Points on a hilly landscape, in no order, each with its height.
A ball rolls from a point to whichever of its 2 nearest points has the largest drop for the distance, and stops where none of them is lower. Distance is the straight distance between rows; heights are no part of it.
pofof: [114 123 159  96 180 119  69 149  79 173 131 142 139 108  94  93 134 160
 190 149 110  91 124 144 168 129 180]  (h 302)
sir: [108 126   9 186 102 172 168  94 177  81 117 107  73 132 120 117 114 153
  58 142 173 147 118  96 114  93  89]  (h 551)
Devis: [139 145  87 122 134 128 124  95 112 124 138 116 137 126 106 178 114 139
  94 156  52 104 112 148 167 169 113]  (h 324)
Bakol: [138 151 175 123 128 119  84 112 104 107 115  99 162 179 116 141 164 137
  95 132  93  61 110 193 183 135 148]  (h 201)
fab: [ 88 101  81 131 137 138 130 121 138 134 103 114 120 188 124 137 139 137
  94 156 102  56 103 169 135 131 166]  (h 269)
Kinu: [161 122  76  75 140 179 128 156  96 111 122 136 114  80 109  87 135 137
 134 146 126 112 189  92 118 147  89]  (h 233)
kaz: [175  80 141  53 155 134  82 147  82 141 134 172 102  69 115  82 132 171
 201 133 185 145 146  97 101 111 144]  (h 434)
viv: [112 138 192 151  94  89 140 153 181 109 124  78 128 172 148 173 130  99
  85  96 127 144 108 138 126 140 145]  (h 248)
Kuzis: [119  80 189  98 143 109  86 140 152 145 119 154 100 147 136  94 129 136
 164 101 156 119 119 159  97  98 169]  (h 390)
zutad: [122 168 112 126 150 165 136 108 115 162 107 123 169 132 117 168 136  89
 117 130  94 122 131 153 153 156  87]  (h 565)
gapid: [105 140 230 121 130  91 159 173 161 119 120 106 122 124 158 142 127  80
 116  67 122 164 144 127 127 127 136]  (h 518)
fil: [104 157 149 149 168 123 124 112 112 189 143 152 149 137 116 149 101 129
 175 141  90 143 122 175 169 110 155]  (h 552)
dimik: [124 148 161 115 155  94 123 156  91 136 152 114 166  98 129 116 146 117
 148 105 139 126 123  74 158 155 135]  (h 340)
zosi: [139 175 160 138  88 110 128 101 146 115 147 116 118 114 137 163  93  90
 101 107  74 193 128 129 146 137  99]  (h 192)
Bevik: [139 129  35 150 105 147 188  97 164 100 136 100  97 120 117 156 101 130
  55 151  87 132 144 118 124 140 118]  (h 420)
kelo: [144 118 110 144 151 106 181 172 139 116 159 128 156 108 140 124 142 143
 130 103 144 131 152  44 107 134 158]  (h 429)
gamam: [137 128 152 134  85 121 119  80 136 119 156 196  78 114 122 100  76 125
 150 134 125 192 119 143 121  92  88]  (h 365)
firo: [133 103  52 175 133 130 182 117 163 142 139 159 126 119 128 129 119 151
 141 116 181 166 133  84  71 104 138]  (h 396)
pimim: [127 166 141 139 137 151 135 101 137 159 124 147 138 107 114 156  99  76
 155 125 115 184 123 153 140 130  82]  (h 538)
Doti: [169 163 114 149 123 139 159 124 142 113 142 134 142 105 144  99 152 124
 144  91 163 165 158  64  97 113 118]  (h 362)
salup: [152 121 149  88 164 124 121 164 135 167 158 138  90  71 105  98 101 129
 174 124 113 180 139  86 133 126 134]  (h 536)
nevef: [153 151  97 103 136 125 152 137 134 118 154  95 112  89 106 139 122 131
 107 135  69 156 138  71 164 167 106]  (h 578)
bal: [124  81  26  99 123 179 156 147 129 102  99 112  72 132 138  82 128 162
  90 134 138  95 166 107  97 103 112]  (h 477)
basu: [113  94  36 152 122 198 128  96 136 142  99 164  87 128  91  96 124 138
 121 150 192 129 113 143 101  94  68]  (h 608)
Nuvum: [ 93 101 113 115 156 133 143 161 158 133 105 105 150 192 121 137 148 132
  91 156 119  58 120 170 152 162 159]  (h 290)
Boze: [117 118 232  71 153 110  79 170 123 134 115 104 100  98 123  89 112 112
 134 117 109 136 154 116 170 134 132]  (h 260)
Feluz: [160 120 109  64 130 186 119 154  97 121 130 114  93  92  97 113 126 140
 125 180  91 129 177 106 138 154  94]  (h 206)
Giden: [173 128 116  95  90 144 109 117  90 100 165 171  91 101 106  83 122 159
 156 162 126 167 138  95 129 115  77]  (h 311)
nog: [162  58 142  68 115 141  61 135  86 142 122 180 104 125 129  91 136 177
 181 140 179 125 141 116  90  93 157]  (h 453)
Toba: [109 103 206 107 161  70 124 181 154 135 150 128 138 178 125 145 126 154
 124 141  95 115 115 154 196 155 175]  (h 338)
beme: [129  57  43  94 162 146 136 175 111 117  83 147 114 115 139  87 131 155
 124 113 164  64 150 119  78 116 145]  (h 459)
vedo: [127 128  71 160  84 116 146  82 139  71 158  63 123 139 135 176 136 134
  39 135 114  94  87 125 135 153 142]  (h 607)
tated: [139 178 163 103 155 130  83 111 100 142 126  97 145 138 102 166 129 139
 113 141  52  99 125 173 212 141 133]  (h 274)
Sol: [132 145  52 149 114 168 173 124 144 102 104  90 126 124 142 123 143 112
  69 121 145 116 150 105  99 129  95]  (h 522)
lifi: [142 175 130 173 109 118 174 119 152 122 156 132 140 100 128 149 106 104
 137 103 120 208 148  89 127 122  97]  (h 291)
lise: [126 113 122 171 102  86 175 161 145  88 142  96 165 169 155 155 162 146
  89 112 155 113 111  75 106 145 145]  (h 455)
pirut: [109 149 158 165  66  99 152 125 198 108 128  64 127 166 144 186 110 114
  68 108 110 168 105 142 120 127 148]  (h 277)
talog: [ 83  97  74 186 128 112 192 140 130 140 124 126 168 162 156 170 134 131
 112 129 146 107 106 104  93 135 151]  (h 667)
basup: [132  99  56 117 112 170  98 104  92 126  91 179 117 120 101  88 146 154
 161 144 173  97 133 142 102 116  95]  (h 428)
pamad: [108 164 106 148 154 170 112 111 113 171 103 149 180 148 121 157 133  93
 155 148 124 118 119 185 137 134 104]  (h 575)
zave: [ 82 110  64 177 118 124 196 130 130 123 116  99 148 163 158 186 126 125
  78 142 121  97  99 139 114 149 134]  (h 661)
teg: [167 105  91  76 108 174 120 128  67 123 149 181  96  84  96  86 130 173
 165 173 133 136 150 106 130 120  77]  (h 287)
fim: [139 111 123 112 108  98 164 159 166  87 163  90 132 151 120 155 139 147
  61 135  92  93 124 108 145 182 168]  (h 597)
bikim: [185 122  84 110 124 165 131 119 111 114 134 176 125  84 108  69 152 149
 168 120 195 144 148  97  85 108 103]  (h 395)
Tef: [120 125 177  96 141 139  62 151 129 133  90 110 157 145 120 104 152 105
 141 122 137  80 137 161 130 147 132]  (h 278)
dela: [100 142  39 192  94 160 169 102 161  97 103  91 116 137 133 127 137 121
  66 128 175 130 117  97 112 110  90]  (h 533)
zeru: [123  98  81 139  95 148 120 117 148  83 105  72  75 154 124 100 150 147
  64 142 160  94 101 107 110 116 130]  (h 301)
Lita: [131 121 108 163 116 104 203 168 161  95 141 101 160 147 155 133 152 149
 103  93 152 119 145  57  94 125 159]  (h 445)
tapeb: [ 94 102 112 153 101 110 144 134 157  91 118  70 139 178 136 159 156 124
  51 134 142  77  86 135 124 150 144]  (h 670)
Labu: [131 142  98 127 130 127 110  91  92 120 133 113 144 160 115 152 132 151
  92 163  59  74 113 162 171 140 145]  (h 304)
mut: [119 104  32 133  90 165 125 105 121  90 113  91  69 138 125 106 137 153
  53 161 137  89 109 129 120 120 114]  (h 321)
mun: [161  85 118  96 151 150 119 157 145 138 137 153  89 117 124  95 130 156
 156 126 137 148 148  90  74 117 145]  (h 314)
sanam: [136 135  73 120 138 133 156 129  85 130 133 160 167  89 119 114 145 121
 150 124 130 112 130 104 124 156 106]  (h 337)
fub: [148 138 133 115  84 147  71  74  78 122 149 156 116 142 110 109 120 155
 142 161  90 133 112 147 158 122 110]  (h 289)
Vulur: [173 116  37 142 114 181 183 119 163 100 131 135  78 116 119  84 133 164
 114 135 153 133 176  83  93  94  87]  (h 504)
Tolil: [121  94 127 141 123 130 117 136 177 123 117 130 107 161 144 109 138 128
 134 105 152 139 108 112  79 114 154]  (h 245)
Vekop: [121  97 143  59 174 146  67 174  76 160 111 149 116  88  99  85 125 171
 186 168 111  97 149 117 159 135 147]  (h 334)
pem: [126  85 215  66 138 126  47 157  99 123 108 153  95 104 145  76 129 141
 171 124 156 124 156 130 118 115 146]  (h 458)
fimo: [145 109 150 117  61 146  80 117 152  94 121  96  63 158 150  81 125 131
 108 133 135 146 130 108  86  98 118]  (h 222)
dif: [124 195 157 174 133 124 121  73 117 149 131 102 175 159 142 222 108 113
  97 140  76 127 106 189 183 112 118]  (h 631)
pafig: [130 170 169 113 142 112 139 112 112 140 157 162 102  45 122 104  98  91
 180  96 144 198 135 116 141 113 100]  (h 599)
porog: [129 151  47 177 132 174 216 125 180 137 127 137 139 104 114 135 120 111
 123 123 165 162 146 120  92 110  82]  (h 596)
miza: [133  70 180  73 192 106  62 179 110 146 114 150 157 103 110  99 140 159
 181 126 169  95 136 133 143 139 178]  (h 481)
mibu: [121 146  85 185  98 112 208 144 136 120 161 118 159 124 141 177 118 136
 102 133 104 166 135  73 110 153 129]  (h 364)
Ded: [124 145 111  97 114 154  81 121 104 101  87  76 163 142 110 143 161 124
  87 147 102  51 128 167 155 167 111]  (h 305)
zabas: [140  55 182  88 147 107  79 155 148 131 126 152  99 168 129  84 128 159
 157 130 134 112 120 139 124 123 183]  (h 375)
lepup: [137 111 192  87  97 121  66 129 143 118 131 114  78 157 132 102 115 118
 121 144  99 126 130 151 137 120 143]  (h 221)
Vof: [120 177 217 115 170 108 124 144 123 151 116  80 163 156 134 201 136 108
 114 124  85 110 120 183 207 138 128]  (h 230)
Bogo: [138 153  90 122 113 140 123  89 102  94  95  76 171 138 135 178 158 115
  64 135  94  60 112 164 152 161 113]  (h 319)
kiko: [101 149 142 210 125 111 167 102 122 175 138 155 164 143 141 219  77 106
 140 163 102 179 123 145 135 126 128]  (h 507)
zere: [173 114  62  93 119 178 158 138  98 112 133 170  99  96  92  86 129 165
 141 163 135 126 167 101 112 120  75]  (h 262)
lar: [127 172 158 179  99 102 128  70 132 118 124  98 166 168 155 208 108 101
  81 133  97 139 102 165 161 118 116]  (h 624)
pez: [127 124 170 140 124 109 155 170 197 125 138 114 124 134 136 129 124 121
 139  89 131 173 155  90  86 119 161]  (h 491)
Bokep: [138 131 140  80 138 155  86 125  90 152 127 146 106 101  98 100 124 133
 174 150 116 148 139 137 146 132  99]  (h 379)
puzaz: [150 122 127  94 135 111 149 162 130 109 168  98 112 114 109 133 123 143
  98 146  70 135 144  68 157 176 143]  (h 586)
bib: [151  88 165  64  93 153  39 153  96  96  96 105 116 130 126  83 153 149
 129 161 141  89 149 112 125 121 131]  (h 471)
pozo: [151 114 100 130  71 162 105 102 142 111 119 119  77 145 130  83 133 138
 108 149 150 150 115 111 105  97  93]  (h 251)
Vos: [ 86 155 143 175 147 102 152 118 124 177 150 149 157 154 122 178  97 123
 154 146  87 153 105 152 148 132 164]  (h 534)
Dalos: [105 155 119 193 149 134 162 105  88 177 116 137 196 169 145 197 129 124
 127 160 112 105 114 159 144 134 118]  (h 648)
Suta: [155  97  84 140 132 134 150 128 167 143 143 166 104 126 127 111 116 155
 156 108 150 173 134  90  66 101 147]  (h 359)
vodu: [124 155 101 168 115 156 184 144 161 122 113  72 151 140 147 150 154  98
  91 110 148 131 134 100  84 130 110]  (h 512)
Palal: [132 146  81 142 118 134 147 101 148 131 153 129 138 132 104 156 114 119
 104 154  78 148 119 130 146 152  97]  (h 347)
nat: [103 153 191 139 170  78 157 165  93 170 146 127 161  88 152 157 125 116
 194 108 156 146 106 117 131 137 157]  (h 391)
fek: [108 152 190 157 117  79 124 118 122 127 144 116 154 168 153 162 117 120
 123 113  95 133 103 128 169 132 151]  (h 276)
dusid: [158 153  63 159 138 159 194 128 153 127 151 159 135  84  95 125 112 123
 134 136 129 164 161 110 127 140  75]  (h 580)
Kom: [121  93  86 136 113 150 113 135 156 109 103 101  96 165 143  94 149 140
 102 116 165 115 103  90  84  99 140]  (h 279)
felil: [167 106  88 143 104 161 129 109 154 118 114 137  83 129 134  70 143 161
 140 104 203 163 138  81  63  64 113]  (h 464)
Kuza: [ 93 134 200 153 149  83 105 110 104 147 120 161 139 155 152 118 131 113
 167  93 150  99 115 189 131  85 177]  (h 150)
mugo: [ 85 153 196 145 140 109 119  73 118 148 140 164  97 113 135 136  83  94
 149  99  64 158 140 195 170  89 126]  (h 219)
Vivar: [123 130 228  70 133 119  74 138 129 127 116 111  82 134 133 101 114 105
 127 122  77 130 134 170 156 128 132]  (h 238)
fale: [132  86 146 104 124 119  78 106 129 140 114 167  79 137 154  85 124 139
 175 102 186 140 100 136  73  80 157]  (h 409)
vofa: [132 118 103 117 157 135 111 122 121 156 132 172 134 115 119 108 137 124
 179 123 166 136 122 138  87 130 148]  (h 460)
dama: [175 128 140 113 140 130 112 128 143 126 128 157 113  76 149  87 132 130
 173  84 194 167 144  97  72 100 138]  (h 433)
vidi: [131 170 133 161  75 124 115  72 145  97 135  73 153 149 141 180 130  97
  75 116 107 138  92 144 130 141 110]  (h 617)
nemis: [ 97 162 159 225 104 112 178 100 136 159 124 157 157 128 149 212  71  89
 142 140 140 207 125 138 122 110 110]  (h 478)
reron: [102  95 119 153 142  93 165 161 156 144 143 135 141 171 139 151 132 144
 125 126 131 121 108 111  92 146 163]  (h 675)
Nug: [116  96 161 118 128 102 117 164 180 114 131  82 129 192 121 147 146 136
  74 154 123  78 112 161 162 166 163]  (h 306)
Bul: [151 132 119  86 162 151 100 113 112 169 136 196  95  88  84 103 116 136
 197 150 148 167 128 158 120 127 105]  (h 407)
duton: [137 112 193  99 134  79 113 160 164 103 155 106 127 170 115 133 140 143
  93 139 100 108 109 150 192 172 173]  (h 323)
dozo: [138 168 184 130  85 103  98  78 140 100 147  97 102 129 141 158 106  96
 105 102  61 153 110 163 162 125 121]  (h 228)
Vadu: [149 107  24  95 130 151 196 148 105  99 128 142  87  95 128  93  97 137
  87 130  98  99 172 123 132 149 109]  (h 450)
dop: [117 139 219 132 126  94 134 158 154 116 119  82 153 188 150 162 146 109
 101 121 128 109 109 164 154 157 139]  (h 225)
gil: [156 143 121  71 123 167  86 123 105 125 116 108 110 109  88 128 135 133
 113 162  75 108 151 130 162 161  98]  (h 232)
fis: [120 186 163 146 152 142 133 118 110 173 113 123 173 124 146 185 120  83
 143 113 109 155 131 157 160 141  98]  (h 554)
Mogom: [122  80 156 105 181 105  87 165 110 133 110 159 177 153 120 109 152 156
 171 122 173  65 121 153 123 136 182]  (h 493)
vaf: [122 197 167 158 140 121  99  83 116 159 133 129 152 161 116 174 103 117
 118 144  62 131 126 200 190  98 134]  (h 639)
zona: [163 138  46 165  67 154 162  83 171  94 159 121  95 109 108 148  94 132
  76 160 100 170 130 118 128 131  86]  (h 393)
lutan: [139 130  70 112 166 133 147 145  89 126 130 169 164  69 111 115 145 147
 173 109 177 125 121  92 101 143 128]  (h 357)
matu: [113 134 222 100 139 107  81 154 145 130 112 116 139 149 139 114 131 102
 132 109 123 101 136 167 155 133 140]  (h 259)
lin: [134 134  79 129 157 161 131 107 128 167 137 187 124 107 105 117 116 126
 175 144 150 152 118 154 108 133 111]  (h 438)
puda: [100  91  66 129 142 158 130 135 153 149 110 124 106 167 119 125 132 133
 112 153 106  97 114 150 109 130 145]  (h 242)
Felad: [127 153 150 162 136 130 186 176 157 135 122  80 160 142 156 175 150  94
 112 119 144 134 140  91  90 149 120]  (h 502)
kal: [ 83 157 190 205 106  99 164 109 121 161 123 132 152 133 171 190  99  77
 144 115 148 185 113 156 107 113 119]  (h 452)
tum: [127  93 118 108 138 132 107 146 145 135 120 124 119 163 124 106 138 125
 129 140 119 110 127 130 108 136 147]  (h 208)
lifof: [111 169 134 176 153 118 173 107 116 175 148 175 167  79 139 180 103 103
 195 134 180 189 114 165 112 126 122]  (h 497)
naf: [134 166 157 147  97 100 161 127 157 124 167 123 106 108 125 146 106 118
 126  96  88 198 134  90 133 129 124]  (h 243)
viga: [132  66 201  68 159 129  48 193 112 114 105 134 133 115 119  87 136 170
 155 151 152  93 152 132 145 124 142]  (h 469)
gor: [141 167 134 136 108 107 115 121 109 104 131  98 171 123 133 143 153 102
 106 115 106 123 123  97 143 157 105]  (h 300)
nutap: [130 144  62 177 100 110 194 107 131 105 156 107 157 128 146 199 100 132
  77 141  83 134 115  99 139 166 113]  (h 389)
bebok: [136 146 191 104 130 115 149 166 178 119 131  99 100 110 135 121 108  93
 125  85 109 177 162 100 107 123 133]  (h 508)
maka: [162 131  63 139 162 128 220 151 150 125 157 143 137  98 136 122 132 160
 148 102 139 132 174  61  92 125 141]  (h 406)
Mased: [149 160 139 117  88 133  82 112 112  94 126  99 141 131 137 105 155 107
 116 113 128 123 120 104 130 131 100]  (h 285)
tiris: [111 125  87 172 113 131 130  99 126 128 119 120 153 160 139 137 141 119
 104 141 127 114 100 120 119 123 115]  (h 394)
reg: [133 157 108 131 146 125 151 143  87 130 141 125 182 106 134 136 148 112
 134 121 126 118 126  85 138 166 106]  (h 320)
rukes: [137 118 167  60 152 148  59 162  76 159 113 131 111  64  88  96 124 137
 194 151 115 130 152 128 176 129 111]  (h 358)
zipi: [114 157 183 115 145 102 123 122 107 144 138 152 121  83 132 114 117  94
 176  93 112 168 125 120 157 128 120]  (h 588)
Bulu: [116 141 144 169  91 108 128  70 140 129 141 179 111 102 140 110  92  99
 144 101 144 192 123 149 108  86  94]  (h 392)
vel: [135  98 219  74 161  96  78 162 125 129 122 146 103  79 151  93 117 123
 172  82 174 144 140 114 108 110 158]  (h 446)
fozus: [140 143  95 141  79 138 117  78 139  96 138  79 123 132 126 160 139 109
  59 138 105 116  96 140 137 145 112]  (h 612)
koted: [156 140 106 112 165 151 157 154 128 161 159 144 114  71  96 112 118 129
 160 132 116 169 147  94 132 153 110]  (h 555)
Sazug: [109 169 158 171 160 118 151 113  93 167 131 106 188 176 148 218 131 120
 108 154  76 113 106 165 173 143 134]  (h 640)
Ziva: [138 121 105 135  98  96 154 116 136  87 163  73 137 142 132 189 134 148
  58 138  81  90 102 136 156 184 149]  (h 602)
Pofa: [124 140 139 110 131 158  71 135 106 121  88  95 157 135 109 120 166 107
 116 126 112  74 137 153 133 153 112]  (h 292)
Noru: [114 172 192 107 178 119 104 152 111 162 121  84 160 147 106 160 140 124
 124 141  78  91 134 189 215 129 153]  (h 255)
lusob: [107 145 117 130 155 130 127 117  93 148 117 134 177 152 109 147 140 140
 126 147  88  75 122 159 165 142 151]  (h 298)
noro: [113 142 153 136 149 119 158 165 144 155 142 116 155 131 132 158 143  95
 137 114 145 148 128 108 115 158 136]  (h 490)
kudor: [169 130 127 113  73 159 115  87 113 119 159 174  76 119 115  90 106 141
 149 163 135 178 122 130 128 107  66]  (h 335)
zor: [167 120  51 120 163 132 187 142 123 123 137 154 140  67 128 101 138 159
 156 106 184 123 157  67  92 125 134]  (h 383)
badi: [111 108  83  69 170 145 137 187  99 125 101 114 151 101 114 123 128 130
 106 140  95  67 162 120 148 180 123]  (h 283)
zon: [122  89 206  92 160  77  96 181 163 129 140 150 115 167 128 115 127 155
 139 128 132 104 123 136 158 129 176]  (h 361)
guvut: [154 115 166  72  59 154  77 125 117  95 142 104  67 147 145  92 129 132
 105 167 114 131 129 124 115 109 121]  (h 199)
Sanu: [141 152 152  75 137 153  65 125  90 141 106 105 129 119  89 132 142 131
 134 155  65  98 144 157 195 152 119]  (h 252)
Zode: [135 116  42 115 128 146 170 139 125 100 141 123  98 116 126 132 110 140
  78 141  82 108 146 111 124 154 117]  (h 439)
Zorab: [142 139 148  97 167  91 116 144 120 139 149 153 137  68 137 108 130 123
 195  85 192 169 122 105  81 118 155]  (h 413)
pino: [100 141  66 167 134 161 119  90 115 162  97 154 160 147 118 129 134 110
 141 155 155 108 107 179 125 117  93]  (h 587)
Fep: [ 86 166 216 166 126  71 142  96  88 139 145 134 148 131 155 167  97 109
 150  93  90 153 117 153 178 115 134]  (h 310)
Guraf: [130 167 146 191  94 103 184 129 124 126 163 121 172 121 152 183 131 110
 124 119 128 171 134  82 114 135 115]  (h 330)
totis: [133 121 108  67 149 150 113 164 109 105  90  77 149  98  99 145 150 123
  96 127  87  61 167 128 168 187 113]  (h 266)
Pude: [138  95 107 140 106 123  80  80 119 144 132 187  99 148 135  94 115 154
 176 131 165 141  99 140  96  79 136]  (h 430)
voto: [111 116  35 154 123 174 146  96 138 142  96 160 130 133 110 108 124 124
 123 155 163 119 124 156 115 120  71]  (h 598)
fiv: [119 127  65 203 126 121 179 108 162 160 138 173 152 120 147 159 101 134
 157 115 210 182 102 118  69 104 134]  (h 437)
Dumem: [148 130 116  94 174 118 110 145  93 143 125 159 165  49 126 109 152 151
 184 107 205 135 134  98  92 137 155]  (h 384)
zuren: [115 162 236 113 140  84 131 169 136 129 122  87 170 156 137 184 142  98
 108 119 114 120 112 155 190 152 123]  (h 205)
gupam: [ 85 128 230 119 116  82 130 140 147 103 120 127 108 129 167 124 122  78
 134  66 130 146 150 153 117 120 128]  (h 525)
lero: [101 157 202 131 171  99 112 124 106 165 144 141 135 142 127 128 115 118
 161 108  85 126 116 170 189 110 163]  (h 568)
Pap: [150  93 129  73 184 122  95 171 106 148 138 147 136  64 112  95 139 158
 182 119 170 117 148  77 109 137 154]  (h 410)
Nedag: [132  96 137  82 161 126  96 166 130 145 130 134 119 124 102 112 129 141
 142 145 105 111 131 120 128 149 151]  (h 236)
Rere: [ 83 104  56 156 120 128 183 138 153 109  98  72 122 160 146 146 144 121
  51 122 148  84 100 123 118 140 135]  (h 666)
Vife: [165 125 112 104  76 146  95 116 103  81 131 108 118 119 111  93 150 139
 102 143 117 109 133  88 122 141 105]  (h 270)
depuz: [120 122 117 141 108 137  67  85  97 117 119 139 147 169 120 104 146 147
 134 154 116  70 105 165 151 122 143]  (h 241)
bubut: [162 177 110 172 114 128 202 133 171 122 156 124 151  90 135 119 131 127
 152 106 145 177 164  76 103 110 110]  (h 333)
lizi: [104 142 145 160 130 126 121 116 134 136 106 118 156 175 152 145 146  99
 118 121 132 114 101 155 122 124 130]  (h 411)
Tidu: [102 103 114 172 109 108  96  77 142 139 131 159 109 171 132 110 113 141
 134 131 137 139  84 142 116  92 152]  (h 451)
gabuz: [109 104  32 197  91 155 141  78 172 101 115 145  86 136  96 109 109 142
  89 147 179 162 108  98 118  89  84]  (h 571)
fuz: [130  70  47 103 137 157 151 155 132 105 104 127 106 131 135  89 133 138
  93 125 139  74 152 108  90 135 134]  (h 468)
sasa: [121 129 118 137 155 125 150 147 133 149 124 137 156 120 140 135 149 116
 160 115 171 127 116 122  93 130 140]  (h 476)
Tezep: [162 139 137  96  70 133  72  84  82  91 145 117 110 125 113 112 141 142
 114 158  81 110 118 125 155 147 122]  (h 288)
Piz: [152  82 153  83  90 155  51 128  82 107 110 149 106 136 133  77 150 161
 170 161 155 114 136 118 100 102 123]  (h 463)
bop: [132 133 185 106 156  97 118 162 136 131 137 142 144  92 153 107 138 111
 171  74 156 149 131 103 101 125 157]  (h 431)
fik: [138 113  60 108  98 146 101  91  88  97 121 116 105 133 111 134 134 154
  88 169  67  61 118 172 157 144 135]  (h 286)
fisa: [122 129 179 113 104 131  77  89 133 143 140 140  81 160 136 117 107 115
 136 139  78 148 122 178 129  97 140]  (h 246)
fasup: [ 71 139 219 126 145  83 124  81  92 141 131 159  97 116 155 112 102  95
 154  82  87 140 149 190 173  85 152]  (h 231)
mamet: [140 137 142 158  95 123 154 135 199 113 121 117  95 129 149 105 122 121
 129  81 143 182 152  92  67  83 146]  (h 467)
pifuv: [112 142 105 189  64 136 150  94 193 108 127  70 114 154 127 183 113 121
  63 137 112 163 100 120 116 121 133]  (h 322)
ruf: [ 82 125 214 147 157  91 133 139 136 160 117 141 147 172 159 148 132 119
 169 103 153 114 106 202 123  94 176]  (h 190)
bil: [145 133 188  90 162 118 125 178 147 142 144 113  89  77 128  97 109 107
 157 104 111 178 167  87 129 121 137]  (h 521)
sutu: [158 123  97  87 110 150 121 146 115  94 127 119 117 105 125  81 155 141
 121 138 122 105 172  76 107 131 104]  (h 254)
Tos: [162  90  21 112 125 201 174 135 129 104 113 141  61 113 126  71 128 162
 103 143 157 115 181 104  84  89  94]  (h 489)
Ropo: [148 131 160  60 158 138  94 172 122 112 110  70 135  99  96 144 137 128
  92 143  89  84 149 117 192 191 126]  (h 250)
folat: [122 125 117 164 105 113 138  90 161 134 136 182 103 110 141 112  98 115
 162  89 182 199 110 134  76  86 134]  (h 419)
mure: [144  82 130  97 141  96 155 184 161  94 157 104 120 141 128 127 133 153
  81 141 104 100 138  85 144 172 161]  (h 592)
sevi: [119 151 150 140 130  99 128 136 119 115 129  93 172 193 138 174 162 142
  83 147 117  65  99 178 177 153 144]  (h 174)
Tenu: [125 114 190  75 183 100 100 198 132 130 131  80 147 103 101 124 126 136
 111 143 108  98 139  94 205 175 131]  (h 227)
noz: [ 89 116 197 121 116 101 104 105 151 127 106 145  84 136 159 109 115  84
 150  87 128 142 129 176 107  93 145]  (h 535)
Zomo: [ 98  96 201 136 162  85 149 196 152 147 122 134 169 176 162 147 157 133
 152 109 198 113 109 150 114 150 167]  (h 511)
Vuba: [104 110 183 156 142 103 184 207 155 145 122 109 155 173 158 170 158 125
 134 130 181 120 120 122  94 141 152]  (h 520)
zovo: [111 138 117 192 129 113 177 103 130 168 137 169 172 115 153 175 107 114
 174 135 194 178 110 146  82 119 128]  (h 470)
pak: [126 141 173 130 110 112  65 110  95 108 110 123 148 176 121 107 159 140
 114 147 109  68 119 170 161 108 146]  (h 220)
lat: [102 101 187 117 166  99 116 175 134 141 120 147 176 162 146 128 158 142
 154 117 186  75 115 152 127 146 176]  (h 503)
pipu: [128 132  78 167 112 131 147 102 137 135 145 153 137 132 114 132 119 107
 124 135 135 150 116 118 106 132 107]  (h 374)
Beno: [160 127  64 176 102 177 162 102 186 109 118 121  78 135 115  75 130 161
 118 114 189 169 164  76  78  67  97]  (h 485)
ril: [103 135 156 135 153 129  86 106 100 155 107 162 161 147 132  98 151 132
 180 118 152  97 111 177 122 105 166]  (h 198)
pamem: [109 117  32 141  97 155 143  85 111  88 110 112 124 142 133 133 124 132
  60 149 115  77 102 146 138 146 110]  (h 339)
noteb: [ 76 130 231 123 166  75 109 110  91 135 134 166 117 114 155 105 129 117
 159  82 125  98 144 206 168  83 171]  (h 194)
Rizus: [107 148 169 145 113 123 106  80 144 149 129 150 105 137 132 133  86 102
 135 130  77 166 128 196 153 103 121]  (h 261)
Kibos: [116 173 124 159 149 139 173 115 117 186 142 152 161  94 118 168  98  83
 167 141 151 190 131 152 135 136  79]  (h 523)
mup: [119 146  39 139  98 136 138  87  99  89 107 103 147 133 127 171 129 126
  54 141  92  65 107 162 163 163 114]  (h 336)
Mino: [178 113 126 107 106 162 105 130 147 114 118 130  92 112 139  72 142 134
 153  94 197 156 147  88  67  75 114]  (h 449)
Pomig: [159  80  92  99 107 166 112 127 120 128 126 145  79 138 128  88 124 152
 129 150 146 130 145 111  83 108 111]  (h 280)
Zosa: [164  92  69 108 122 160 119 109 107 130 113 194 111  97 111  87 146 167
 164 134 200 129 120 121  80  97 100]  (h 412)
lanuk: [135 144  79 184  69 143 154  88 181 114 130  97 111 142 122 144 104 120
  78 142 125 181 126 109 112 120 103]  (h 360)
Tup: [171 139  78 145 107 147 152 113 130  98 133 133 142 101 130  65 160 145
 138 108 166 134 149  75  85 104 105]  (h 376)
murum: [ 84 133  89 168 146 132 185 128  94 148 114 119 176 160 146 199 130 118
  90 153 110  78 115 149 134 158 128]  (h 655)
Bures: [124 118 132 170  94 120 143 113 179 122 124 146 105 132 151 107 117 120
 143  72 182 201 130 116  60  68 136]  (h 443)
Tovum: [128 151 193 129 101  86  91  91 113 106 147 121 124 150 147 136 110 109
 108 114  74 129  99 159 177 124 138]  (h 249)
tabo: [ 97 145 152 185 112 107 141 116 144 152 120 133 152 152 155 159 115  91
 145 109 139 165 111 143 103 118 131]  (h 432)
sado: [121  74  55 101 156 166 101 133 106 135  85 167 121 125 117  91 141 161
 156 141 172  76 122 137  85 114 145]  (h 444)
vas: [119 112 209  80 182 109  93 196 126 152 121  92 143  95 111 103 119 115
 146 118 112 128 133 114 189 155 137]  (h 253)
tad: [ 92 143 214 112 157  80 114 141 113 150 134 135 113 110 131 119  99 102
 164  87 106 145 123 138 159 127 144]  (h 579)
zifem: [136 127  86 129  94 151  81  82  73 116 119 153 120 149  97 111 133 160
 127 188  90  83 116 161 146 120 117]  (h 265)
Ribu: [155 148  71 110 139 143 180 133 123 122 165 147 103  77 101 116 115 131
 132 135 101 157 155  85 142 153  91]  (h 567)
Guver: [109 131 148 106 164 118 110 151 102 149 127 136 148 133 110 120 144 141
 150 139 100  93 120 132 169 150 159]  (h 268)
bek: [124 150 152 115 176 100 142 156  96 169 152 131 163  65 126 127 136 114
 176 105 160 153 116  73 139 146 141]  (h 363)

Where does a ball stop that starts at each point below?
fuz => zosi
voto => guvut
Sol => tum
Pude => tum
basu => zosi
Vadu => zuren

Call two points neighbours if one is among the 2 nearest of the other. Go from one point of each pair to the other, from neighbour to neighbour, staying as low as possible. Name the highest point that can't be avoided.
Feluz, zuren => tated
Kuza, Tenu => Rizus
zuren, tum => Labu
guvut, Tenu => Boze
Kuza, mugo => fasup
